The views of a scene show one set of named points, each view turned or mirrored, shifted and resized as a whole, with a little noise and some points left out.

Scene 1
View 1
nimam: [ 10  -9 -18  -2 -11  -5   7 -13   5   1   4  -6 -12  29   9   2 -22  -4
  14   2 -16  -7  16  14 -14  26   2   8 -10  10   9 -10   2  -2 -31   6
  -1   7 -18  16   9  19  19   1   3   5 -10   8  -4   6   0]
litog: [ -6   0 -30  -5 -17   6  26   3 -14 -21 -11  -8  -4  13  -3  -5  -4 -17
   5   0  22  -4  12  12  21  13   5  21   2  -1 -19  -4  27  13 -36   9
  13  -3 -35   0  14   2   4  16   4 -10 -13  -3 -19  27 -20]
Feg: [  5   3  -7   2 -11   0   9   5  -1 -31  -9 -13   1   6  -1 -17   1 -20
   7  -1   1   2  30   8  11  12   2  18   0   3   3 -14   9   3 -37  -5
   1  -2 -15   0  17   1  11  13   4   2   7   4  -9  13 -11]
sekis: [  9  -6 -16  -2 -12  -6   6  -6   1 -15  -5 -11  -4  18   6  -7 -12 -12
  11   1  -9  -2  21  14  -9  22   3  14  -6   9   5 -12   7   4 -37   0
   0   3 -22   7  10  11  15   9   7   2  -5   5  -6  11  -8]
vitam: [ -4   9  -6   4 -13   9  17  13  -5 -38 -12 -11   2  -3  -7 -21   9 -24
   3  -3  14   2  32   1  34   2   0  23   4  -5  -3 -12  16   2 -37  -4
   4  -6 -13  -4  23  -7   4  15  -1  -3  15   1 -17  18 -12]
ranu: [ 14 -11 -14  -6  -9 -18  -7  -4  -1 -39 -19 -25  10   9   7 -20  -5 -26
  17   1 -11  10  29  25 -22  26   6  25  -1  17   4 -18   6  18 -46  -9
  -3   3 -33  -4   8   4  14  20  19  -2  -9  -1   0  17 -19]
gezot: [ 10  -5 -14   1 -10  -1   7 -10   6  -1   5  -4 -12  26   7   0 -20  -4
  12   2 -17  -6  20  11  -8  23   1   5 -10   8  13 -10   1  -6 -30   3
  -3   5 -12  17  11  17  19  -1   0   7  -3  11  -6   3   2]
Far: [  7   0  -8   3 -11  -1   6   1   0 -26  -7 -13   0  11   2 -14  -3 -18
  11   0  -4   0  29   9   6  14   1  18  -3   6   7 -14   7   1 -35  -5
  -2   0 -14   3  16   4  11  10   4   3   5   5  -8  10  -9]
bupab: [  6  -8 -22  -1 -12  -1  14 -15   4  10  11   0 -16  35  10   7 -25   1
  12   3 -14 -11  11  11 -11  25   1   2 -11   8   6  -8   4  -5 -28   9
   0   7 -17  22   9  21  19  -3  -1   7 -10  10  -9   6   2]
ninul: [  1  -4 -25  -2 -15   7  21  -9  -2   6   8   2 -17  30   6   6 -21  -1
   7   2  -1 -14  10   7   6  21   0   5  -9   2   0  -6  12  -5 -27  12
   5   5 -18  18  12  18  14  -1  -4   3  -9   8 -14  10   0]
dum: [  6   5   3   4  -9  -1   2  11   1 -49 -17 -20  10  -7  -5 -28  10 -28
   8  -1   0   8  42   7  15   6   1  26   4   3   9 -20   6   3 -44 -15
  -3  -4 -10  -9  21  -7   8  19   7   2  19   3  -8  13 -14]
lomak: [  1   0 -16   1 -12   5  15  -1  -1 -16  -3  -6  -7  16   1  -6  -8 -13
   6  -1   2  -4  21   7  14  14   2  13  -3   0   0  -8  12  -1 -33   3
   4   0 -17   7  15   6  11   7   0   1   0   5 -13  13  -7]
View 2
Far: [ -9  -1   0   9  11 -22  26  -3  -8   7  25 -35  13 -12  -8  10   7 -14
  -4 -11  20  -7  -4  12  -6  -8   5  14   0   1  14   5  -4  21  18 -32
  14  21  -8  14  22  -1   3 -11  21 -16  13  26   4   9   1]
dum: [  1   8 -18   0   0 -31  51  14 -20  10  37 -35   5 -24   7  12  14 -27
   3  -5  14   7   6  -6   1 -12   4  16  -1   2  10  17  -2  35  22 -31
  27  28 -23  24  12   6  -2 -17  33 -30  19  33  22  17  13]
lomak: [-16   3  10   7  25 -21  21 -10  -4  -3  21 -35   6  -5  -6   8   5  -9
  -5 -16  28  -9 -13  20  -6  -2   3   9  -4  -1  11   3  -1  19  15 -30
   3  18  -4   6  33   1   6 -13  17  -6   6  25   7   5  -2]
nimam: [-21 -19  17  18  18  -7  -4 -18   9  14  11 -28  30   3 -33  11   0   0
 -14 -12  26 -27  -6  29 -18  -6   4  18  -2   3  25 -11  -6   8  12 -35
  10  18   9   7  29  -9   6  -4   8  -6   3  16 -22   3 -10]
bupab: [-25 -15  25  18  30  -8  -5 -24   6   6   5 -29  25   5 -36  10  -2   1
 -14 -14  30 -24 -15  34 -12  -2   5  15  -7   0  19 -11  -5   6  16 -33
  -1  16  14   3  43  -7   8  -5   4  -1  -3  18 -18   2 -11]
vitam: [ -5  20  -5  -1  21 -35  49   7 -21  -9  32 -38  -8 -19  16   5  11 -23
   5 -13  24  11 -14   4   8  -5   4   5  -4  -7   1  19   3  33  20 -27
   7  20 -18  14  30  11   2 -20  27 -16  11  36  31  11   9]
litog: [ -7  14  14  -5  26 -23  25  -8   2 -24  38 -44 -17   0  24   4   7   3
  -9 -31  43 -10 -14  28 -10   5   2  -6   8  -8   3  14  10  25  -2 -27
  -5  12 -10 -10  31   7  12 -19  16  11  20  27  20   0  -7]
Feg: [ -6   3  -4   6  10 -25  33   2 -10   5  29 -36   7 -12   1  10   8 -17
  -2 -11  20  -3  -1   8  -5  -7   5  13  -1   0  12  11  -3  27  16 -31
  16  22 -12  16  22   2   2 -14  23 -18  12  28  11  10   2]
sekis: [-11 -11   8  10  10 -13  11 -10   1   9  24 -33  18  -4 -16  12   5  -3
 -13 -14  26 -20   1  20 -17  -7   3  17   5   3  20  -2  -4  18   9 -33
  16  18  -2  10  20  -5   4  -9  16  -8  13  20  -7   8  -5]
gezot: [-21 -18  17  19  22  -9   2 -18   2  14   8 -27  31  -1 -38  11   1  -6
 -11  -9  23 -22  -9  25 -13  -7   4  20  -7   3  22  -9  -8   8  19 -35
   9  20   9  12  33  -7   4  -5  10 -12  -1  19 -19   6  -6]
ranu: [  5 -12  -9   3 -20 -14  20   4   5  15  46 -39  12  -8   6  19  11  -3
 -16 -19  22 -26  24   9 -32  -9   2  20  18  10  25   7  -3  27  -5 -35
  37  20 -16  14  -9  -7   2 -12  25 -15  39  19  -6  14  -5]
ninul: [-24  -6  27  13  39 -10  -2 -27   6  -4   8 -32  16   6 -27   5   0   1
 -12 -19  34 -22 -21  38 -10   2   6  10  -6  -4  14  -8  -2   7  15 -30
  -9  14  12  -2  47  -3   9  -7   6   4  -3  20  -9  -1 -11]
View 3
ninul: [-23  -2  12  40  -5 -11 -26   8  -3  14  -9   9  -9  15 -21  18  23  25
  10  26  11  -6 -34 -17 -14 -10 -29 -16 -10 -39 -31  -7  12  -3   3   1
  -6   3   5 -15 -16  -2   5 -10  -8 -31  14 -21  -5  -8  14]
dum: [-48  -9  12 -34 -18  16  25  -6 -27  30   7 -18  -1 -12  -6  32 -22 -34
  23  -3   1  11 -23  -9  18 -18  -8 -16  26   8 -11  21 -19  16  28 -12
 -15  30   2   7 -16  -1 -27 -24 -10   2 -11   5 -15 -10  -3]
vitam: [-55 -17  24  -9 -12  10  16   2 -21  28   1 -25   7 -11   0  47 -16 -12
  35  13   4   5 -20 -11  21 -15  -7 -24   9  16 -15   0 -11  16  14  -2
 -11  29  -9   3 -15   3 -14 -30  -9 -11 -12  -3 -17   2  -3]
nimam: [-13   7   0  22 -10  -4 -20   2  -5  12  -3  18 -15  19 -31   1  21   8
  -3   9   7  -3 -41 -17 -20 -12 -32 -11   6 -51 -31  10   3  -4  16  -8
 -10   2  15 -14 -20  -4  -5  -5  -8 -21  17 -15  -4 -21  17]
ranu: [-10   4   3 -28 -19  20  -6 -18 -11  27  24   6   3  10 -28  11 -17 -20
   2 -12 -18  15 -60 -24   6 -26 -18 -13  41 -40 -11  30 -25  19  37 -12
 -20  24  12 -11 -42 -17 -29 -26   3  -4   8  -3 -13 -10  25]
gezot: [-26   5   1  21  -9  -8  -9   5 -12  11 -10  11 -19  14 -23   5  21   1
   0  10  13  -4 -26 -11 -18  -7 -30 -10   0 -35 -32   8   3 -10  13  -9
  -6   1  14  -6 -10   1  -3   0 -12 -18  13 -10  -4 -24   7]
bupab: [-16   6   4  37  -8 -11 -26   6  -4  10  -9  18 -15  21 -29   3  29  17
  -1  14   9  -6 -36 -17 -23 -10 -34 -11  -4 -53 -34   1   9  -9   9  -3
  -5  -3  12 -16 -15  -2   2  -1 -10 -28  20 -19  -1 -20  16]
sekis: [-19   4   7   5 -13   4 -11  -3  -9  20   4   8  -7  11 -23  13   4  -2
   5   5  -1   2 -43 -19  -4 -15 -24 -13  14 -36 -23  13  -6   6  21  -7
 -11  13  10  -9 -25  -6 -12 -15  -5 -17   9  -9  -7 -13  17]
litog: [-32 -16  27  17  -9   8 -18  -1  -2  29  10 -11  22   6  -9  47  -7  21
  34  25  -9   5 -47 -28  17 -19 -12 -31   7 -13 -15 -12  -6  23   6   6
 -15  28 -13 -16 -37  -9  -6 -41   1 -29  -1 -20 -20  18  22]
Feg: [-36  -6  13 -12 -13  10   7  -3 -18  25   3  -8  -2  -4 -14  27  -9 -13
  17   5   1   8 -28 -13   9 -16 -15 -18  16 -10 -18  12 -11  12  22  -7
 -13  22   3  -1 -19  -4 -16 -21 -10  -9  -3  -2 -12  -9   4]
lomak: [-34  -6  14  13 -10   1  -5   2 -11  19  -3  -3  -1   3 -14  29   4   5
  20  16   5   2 -29 -15   2 -13 -20 -20   3 -17 -24   1  -2   6  11  -2
  -8  17   0  -8 -17  -2  -7 -18  -9 -20   2 -10 -10  -6   9]
View 4
litog: [-12  14   1   2   3 -10  -3  -7  -3   3  14 -18   0 -12  -4 -18  17  13
 -28  29  -3  24   5 -27   1   5 -19   1 -31  13   4  -5   2 -11  -7  22
  -1  19  29 -14 -13   4 -25 -15 -14   5  -6 -19 -11  -1   7]
dum: [-23  -3 -14  15  -8  -6  -8   9  -7 -14  -1   6   0 -10   8 -13   8  13
 -18   6  -5   7  -7 -11   0   8 -27 -34  -4  -9  -3 -14   9   2  -9  25
  16  11  -3   2 -12  -7   1 -33  13   2  -8 -20 -12  -1  18]
ninul: [ -5  24  12  10   1  10   3  13  -5  11  14 -10   6  -4 -12   9  -2  15
 -26  19  27  10  12 -24  10  -8  -7   6 -27  17   0  -4 -18  -5   1   9
  -5  10  27 -18   4  11   4   7 -22  10   4 -17 -15   8  -2]
bupab: [ -4  24  16  11  -3  19   3  20  -2  12  15 -12   5  -1  -6  14  -9  14
 -23  16  32   2  12 -22  11 -14  -6  -1 -27  15  -6  -9 -25   5   3   5
 -10   6  25 -13   4  14  14  14 -18   8  -1 -15 -15   9   2]
ranu: [-17   0   1   3 -15  12  -7   9   3  -2  16 -20  -7  -9  19 -17   8  10
 -21  20   1   3   5 -17  -1   1 -23 -30 -21  -3 -17 -25  -7  16  -3  19
 -12  10  10  14 -20  14  -1 -12  12  -2 -29 -13 -10  -3  37]
nimam: [ -5  21  15   9  -7  22   3  23  -2  12  15 -13   3  -1  -2  13  -8  12
 -21  16  32  -1  14 -21  10 -13  -8  -6 -26  13  -9 -12 -26   8   5   6
 -12   5  23  -8   2  15  15  14 -13   6  -5 -12 -14   9   8]
vitam: [-21   5 -11  14   1 -15  -8   1  -9 -10   1   6   4  -9  -6 -14  11  14
 -22  12  -4  18  -6 -18   2  10 -24 -18 -10  -1   5  -4  12  -9 -10  27
  18  15   6 -12  -9 -10  -9 -32   0   6   2 -23 -11   0   5]
Feg: [-17   5  -5  13  -5  -1  -4   9  -5  -5   6   0   2  -8   2  -7   5  12
 -20  13   5   9  -1 -16   2   4 -20 -20 -12  -1  -3 -11   0   2  -5  20
   8  11   7  -4 -10  -1   0 -20   4   4  -6 -19 -13   1  13]
Far: [-16   7  -1  14  -7   3  -3  13  -6  -4   6  -2   2  -6   3  -3   3  12
 -19  11  10   6   2 -16   4   1 -19 -20 -14   1  -4 -12  -4   5  -3  17
   4  10   9  -5  -8   1   5 -14   0   5  -6 -18 -13   2  11]
lomak: [-11  15   1  12  -1   1  -2   8  -7   0   7  -5   4  -7  -6  -1   3  14
 -23  15  13  13   3 -20   6  -1 -16  -9 -19   7   0  -7  -6  -4  -3  16
   3  12  15 -13  -4   2  -1 -11  -9   6  -1 -19 -12   3   3]
sekis: [-12  11   5   9  -8  12  -2  14  -2   4  13 -11   0  -5   3  -2   0  13
 -21  17  14   5   6 -19   5  -4 -15 -15 -21   6  -9 -15 -13   7  -1  12
  -6   8  17  -2  -6  10   5  -3  -3   6 -11 -15 -12   3  15]
gezot: [ -8  17  11  14  -6  18   3  23  -5   8  11  -6   4   0  -3  12  -9  13
 -21  11  29  -1   8 -18   9 -11  -9 -10 -19   7  -6 -11 -22   7   2   8
  -6   5  16  -9   2  10  17   6  -9   8  -2 -15 -14   8   7]
View 5
dum: [-12   1  -5  14  -8  -5  -8   0 -15 -14 -16  21   2  -4  13  -6  -2   4
 -22 -23  10  15 -15 -12  12  12  23   3  -1   8  -2  -8  16  -7 -22  20
  -1  22  -9  -4  -7  13   5  -5   1  12  18 -17   7   4  15]
ninul: [-13  10  13  13   8  -6   9 -25   4   0 -10  -7  11  -1  -1  -8  -1   6
  17  -2  -5  -7 -16 -20  -6   8 -24 -14   1 -12  -5 -18  32 -11  -6   6
 -10   5   6  -2   0   7  12  -7  11   8  16 -15  21 -23   0]
lomak: [-14   6   5  13   3  -4   4 -18  -3  -4 -10   2   9  -1   4  -8  -1   5
   2 -10  -1   4 -14 -19   3  10  -6  -6   0  -4  -4 -13  26  -9 -10  10
  -9  11   1  -3  -2  10  10  -8   7  10  15 -15  17 -12   3]
ranu: [  1  26  -1  11  -7 -11   0  24   2 -12 -13  13  14 -10  21  -4  11  16
 -10 -11   4  -3 -29 -15  10   1   3 -10  16   3   4 -26  20  -5 -17  22
   8  20 -18 -10  -3  -1   4   8  -8  17  18 -15  22  -7   2]
Far: [-12   7   3  14  -1  -7  -1  -5  -4 -10 -15  10   6  -3   7  -5  -2   8
  -3 -14   4   2 -18 -12   3  11   2  -5   0   0  -2 -15  23  -9 -14  15
  -5  16  -4  -3  -4   8   8  -4   4  11  18 -17  16  -8  10]
litog: [ -8  17   4  10  -3   9  13 -23  -4   4   4  -7  17   1  15 -22  15   3
  -8  -7  -9   9  -6 -39  12   7  -4  -2  15  -3  -3  -8  23  -3  -9   6
  -6   7  -1 -10  -3   8  10 -12   4  16  14 -10  15 -13 -11]
bupab: [-11  12  16  12  12 -15   7 -16  12  -3 -17  -8  10  -4  -5   0  -5  11
  28   0  -1 -16 -24 -12 -11   6 -31 -20  -1 -15  -4 -26  35 -13  -5   8
 -10   6   5  -1   1   3  12  -1  10   7  16 -18  28 -25   3]
sekis: [ -7  16   7  13   3 -10   3  -2   3  -8 -13   3  10  -4   6  -3   1  10
   7  -7   2  -7 -23 -14   0   6 -11 -13   5  -5  -1 -22  27  -9 -11  13
  -3  13  -5  -4  -2   4   9   1   3  11  17 -16  22 -14   4]
nimam: [ -9  15  12  13   9 -15   4  -7   9  -7 -18  -3   9  -5  -1   0  -4  12
  23  -3   1 -15 -26  -9  -8   4 -25 -19   0 -12  -3 -27  33 -13  -7  11
  -7   8   0  -1   0   2  11   2   8   8  17 -17  27 -22   5]
View 6
Feg: [  0  11  11  17   0   9 -14  12 -15  -4 -12  18 -10   7  -4  -1  -1  27
  -1  15  34  12 -12  -4 -14  -5   3  -6 -15   4  -5  16   4 -17 -11   6
  11   6   6   4  -2  14 -16 -17   4  24   5 -14 -21 -10  16]
nimam: [ -8  14  28  -2 -12  -2 -25 -18 -16  15 -14 -13  21   0  15   8  -5  41
   6   4  22  -6  -7  17 -20 -22  -2 -17   6  -9   0  47   3 -12   8   7
  -5 -36 -18  -2   8   5  23 -27  -3  15  11 -27 -53  -5  17]
gezot: [ -7   9  24   2  -9  -2 -29 -21 -21  15 -11 -10  20   1  13   4  -2  44
   9   9  26  -1 -12   7 -18 -20   7 -14   4  -7   0  42   3 -12  -1   0
   1 -34 -16   1   4   4  23 -30   0  17  14 -32 -48  -4  18]
sekis: [ -4  15  21   6  -8   3 -18   0 -14   6 -14   2   5   3   5   6  -6  32
   0   4  28   0 -10  15 -15 -14  -6 -13  -5  -5  -2  34   5 -14   2  12
  -3 -15  -8  -1   3  13   1 -20  -4  22   7 -18 -42 -11  12]
bupab: [-17  18  31  -8 -18  -1 -27 -23 -18  17 -17 -15  29   3  15   4  -3  41
  14   3  23  -9  -5  11 -22 -24   1 -17   6 -12   5  50   3  -9  10   5
  -2 -43 -19  -5  14  -3  36 -24  -4   7  14 -32 -51   0  25]
dum: [ 10  -1   1  29  14  10 -13  22 -14 -10  -4  30 -24   7  -8  -5   1  26
  -7  24  42  22 -18 -13  -8   3   5   0 -20  10  -9  -1   6 -19 -22   3
  13  25  14   9 -14  20 -37 -21  12  34   2 -10 -10 -20   9]
vitam: [-10  14   5  17  -2  16 -10  25 -14 -17 -15  30 -21  12 -16 -12   4  18
  11  20  41  16  -9 -26 -12   5   6   0 -27   7  -3   0   4 -22 -16   5
  25  20  20   3   1   8 -20  -3   8  16   4 -10   6  -6  30]
Far: [ -1   9  15  14   0   6 -18   5 -15   1 -11  12  -5   6  -1  -1  -1  30
   2  13  33   9 -14  -2 -13  -7   3  -8 -10   2  -5  18   5 -17  -9   4
   7  -1   1   3  -4  14  -8 -20   5  24   8 -18 -26 -13  18]
lomak: [-14  19  19   4 -12   8 -16   5 -15  -3 -16   9   1   9  -3  -5   0  25
  12  12  31   0  -5  -6 -16 -11   0  -8 -14  -3   2  25   4 -16  -2   8
  12 -10   2  -2  10   1   6 -10   1  10   8 -18 -21  -1  29]
litog: [-25  39  26  -2 -21  13  -1  33  -5 -12 -31  22 -11  11 -16  -6  -5   5
  15   1  29  -8  11   4 -22  -8 -17 -10 -29  -7   5  27   6 -17  11  25
  14   0  12  -8  22   8  -9  16  -8   5   1   0 -12   2  37]
ninul: [-25  26  31 -10 -24   4 -22 -12 -16   8 -23  -7  21   7   7  -2  -2  32
  24   3  23 -12   0   1 -21 -20   1 -13  -4 -11   8  46   1 -14  10   6
  11 -35 -11  -6  22  -6  34 -10  -4   1  13 -27 -33   6  36]

Which points are out of place in each view (at most two, in the order of its rows)? Write - if all are in place.
view 1 | -
view 2 | bupab
view 3 | gezot
view 4 | nimam
view 5 | ninul
view 6 | -
